Points on a hilly landscape, in no order, each with its height.
From any point a ball rolls to the lowest of the 5 points nearest to it. It stops when none of these is lower. Distance is the straight distance between rows; heights are no part of it.
nika: [ 30  -5  -8   5  14 -11  -5 -36  12  -4  -7 -20]  (h 45.2)
pebi: [ 18 -24  20  18  18   8   3 -27   5 -19  15 -31]  (h 63.6)
fudev: [-28  31   4 -15  28  32  42   6  20  -9  -1 -44]  (h 41.8)
vala: [ 12 -31  16  39 -15 -32 -32  13   1  -6  13  46]  (h 23.6)
Nifo: [ -4  53 -43 -50  16  12  25 -12   6  13 -15 -20]  (h 62.5)
tun: [ 47 -17 -10  26   6 -40 -34 -39  16   8 -10  17]  (h 33.6)
besu: [ 31 -36  33  48 -10 -43 -30   0   3 -27  24  38]  (h 27.2)
taz: [ -1  -8  31  15  28  21  20 -20  -3 -24  22 -47]  (h 74.6)
let: [ -9 -30  37  24 -21   8   2  11 -17 -29  32  10]  (h 41.3)
Muder: [-12 -19 -17  -3 -18 -17 -28  29  -9  24 -23  39]  (h 22.7)
roz: [  0   8 -18 -15   7   1  10  -4  11  13 -15 -15]  (h 8.9)
Fimif: [ 42  -6   3  14  33  -6  -6 -46  23  -1   3 -35]  (h 55.6)
biki: [ -1 -22  -5   7 -18 -22 -25  18   6  14 -10  34]  (h 16.5)
futu: [-31  31 -23 -26  -5  15  27  23   9  10 -20  -9]  (h 43.6)
zuko: [ 17 -28  15  28   2 -13  -6  -9   4 -14  14  12]  (h 24.7)
Zozaz: [-32 -28  12  10 -20   8 -11  53 -21   3   5  32]  (h 28.4)
mifek: [  7  15  42   7  41  38  24 -30   6 -27  35 -72]  (h 63.2)
Gosa: [ -8 -40  14  21 -22  -3 -13  36 -10  -4   5  43]  (h 23.7)
Lum: [ 27  22 -28 -31 -28 -23 -31   1 -43  44 -17  56]  (h 64.3)
nudof: [ 24  25 -32 -32  -4  -4  -4 -26  -3  28 -27   0]  (h 61.4)
mar: [-25 -18  28  19 -13  18  10  30  -6  -7  11   4]  (h 44.4)
suzib: [ 34  -8 -22   5  -6 -26 -33 -27   3  21 -15  26]  (h 12.2)
Vog: [-35  -4  23   1  -8  32  27  29  -4  -9   5 -12]  (h 23.1)
Kime: [ -9  -5  40  20   0  20  13 -16 -12 -27  33 -32]  (h 73.0)
Begu: [ 27  14   8 -13  55   9   8 -45  41  -9   7 -71]  (h 74.4)
mevud: [-25  21 -32 -30 -13   3  14  27  -1  19 -30  15]  (h 34.5)
kuzev: [-20  40 -42 -45   3  11  23  11   5   5 -23  -4]  (h 52.6)
fefe: [ 34 -19  -5  35  -5 -46 -39 -14  14   0   3  44]  (h 16.4)
voted: [-10   1 -16  -2 -10  -2   3  17   0  19 -14   6]  (h 31.9)
Tur: [ 34 -28   9  36   7 -26 -10 -27  15 -10   8   5]  (h 37.1)
rulaz: [ 22  23 -27 -19  22  -9  -1 -32  13  12 -19 -21]  (h 45.3)
kul: [ -7  -7   1   2   8  16  12   6  16   3  -4 -18]  (h 40.3)
kune: [  6  40 -30 -32  28   1  20 -31  13   3  -8 -40]  (h 59.5)
durav: [-12 -22  13  12  -4   8  11  10  -3  -1   3   6]  (h 49.1)
gaz: [ -2   5 -32 -24 -27 -22 -48  36 -32  44 -21  50]  (h 72.5)
kugik: [-43  38 -16 -25  15  35  44  31  14 -11  -8 -19]  (h 50.5)
ril: [ 22  38 -23 -39  47   8  15 -43  27   3  -7 -59]  (h 76.7)
Lapek: [-15  70 -52 -61  15  17  29  -9  -7   5 -14  -6]  (h 68.8)
Gati: [-18 -34   5  15 -19 -12 -32  48 -13  11   1  52]  (h 27.4)
Zemug: [ 15 -33  22  39 -11 -19 -18   7  -3 -16  18  28]  (h 22.8)
geze: [  2   5 -28 -23 -19 -18 -21   1 -11  33 -28  27]  (h 45.1)
Nev: [ 13   1 -18 -14 -11 -17  -9 -13   4  23 -22   0]  (h 44.5)
gofol: [ -4 -35  26  32 -13 -22 -17  18  -7 -21  25  38]  (h 19.1)
dazar: [-27 -20  -8  -2 -18   4 -17  54 -14  13 -10  39]  (h 24.1)
rupip: [-34  24  26 -10   8  50  47  19   0 -21  12 -35]  (h 43.5)
Gafo: [  2  38 -36 -43  -4   0  11  -7  -7  11 -24   2]  (h 62.4)
Gerof: [ 13  16  -3 -10  41   9  11 -26  29   3  -3 -59]  (h 58.2)
bodo: [  7 -23  31  37 -10 -10  -1 -16 -11 -34  35   3]  (h 37.3)
kimo: [ 34 -12 -18  12 -26 -33 -41 -12  -2  25 -12  41]  (h 41.1)
Saf: [-15 -25  -5   9 -17  -5  -6  43  -8   8  -7  32]  (h 26.9)
Tura: [-38  -4   1  -8 -24  26  20  51  -4   5 -11  12]  (h 32.9)
deki: [-11  10  63  22  -2  29   1 -43 -12 -39  57 -44]  (h 75.3)
vuruv: [ 11  40 -35 -50 -16  -9  -2   5 -27  28 -26  21]  (h 73.5)
lav: [ -5  41 -29 -33  32   9  22 -15  19   1  -9 -48]  (h 65.3)
gitir: [-44   7 -17 -16 -13   7  10  51   1  20 -17  20]  (h 25.0)
fufon: [ 27   1  12  13  44   9   7 -37  19  -8  10 -60]  (h 66.0)
Kesag: [-17   9 -15 -11  12  26  29   9  11   0 -12 -33]  (h 32.6)
gevil: [  9   5 -14  -8  15   5   4 -17  11   2 -16 -29]  (h 29.0)
femi: [ 16 -23   3  19  10 -13  -8 -19   5  -6  -2   0]  (h 36.0)
fovuv: [ 17   4 -23 -27 -12 -28 -20  -4 -14  37 -19  37]  (h 13.8)
sepe: [ 11 -21  22  25   5   8   7  -7  -1 -18  13  -5]  (h 47.4)
pef: [ -8  -6  59  41 -30  -7  -7 -24 -15 -57  56   7]  (h 62.1)
bigek: [  5 -24  -3  11  -2  -9  -7   9   6  -1  -5  14]  (h 29.2)
bobu: [-15   7  26   5   5  29  34   3  -3 -12   7 -27]  (h 49.6)
kudap: [ -2 -17  50  36 -31 -19 -11  -2 -16 -46  54  31]  (h 65.9)
tet: [ 15  -2 -28  -7 -25 -33 -54   7 -16  34 -17  61]  (h 62.0)
Ruri: [-18 -10  51  30 -18  19   6 -12 -25 -35  39   2]  (h 27.8)
sizu: [-22  -8 -20 -17 -17   5  -6  34  -6  28 -23  21]  (h 16.2)
vuvi: [-25  19  33   1  19  42  44   2  -1 -20   6 -55]  (h 49.5)

Two balls start at each pair of points below. Name the first point that both come to, or write never.
gaz and kuzev => never
fudev and ril => roz
kugik and taz => never
Lum and vala => suzib

Call two points neighbours if one is among the 5 nearest of the other. Go from one point of each pair to the other, from neighbour to neighbour, staying as low as possible. Name the highest point that can't be avoided.
biki and suzib => Gosa
Vog and biki => Tura
gofol and roz => voted
biki and Ruri => bodo
biki and sizu => Muder
suzib and gofol => vala
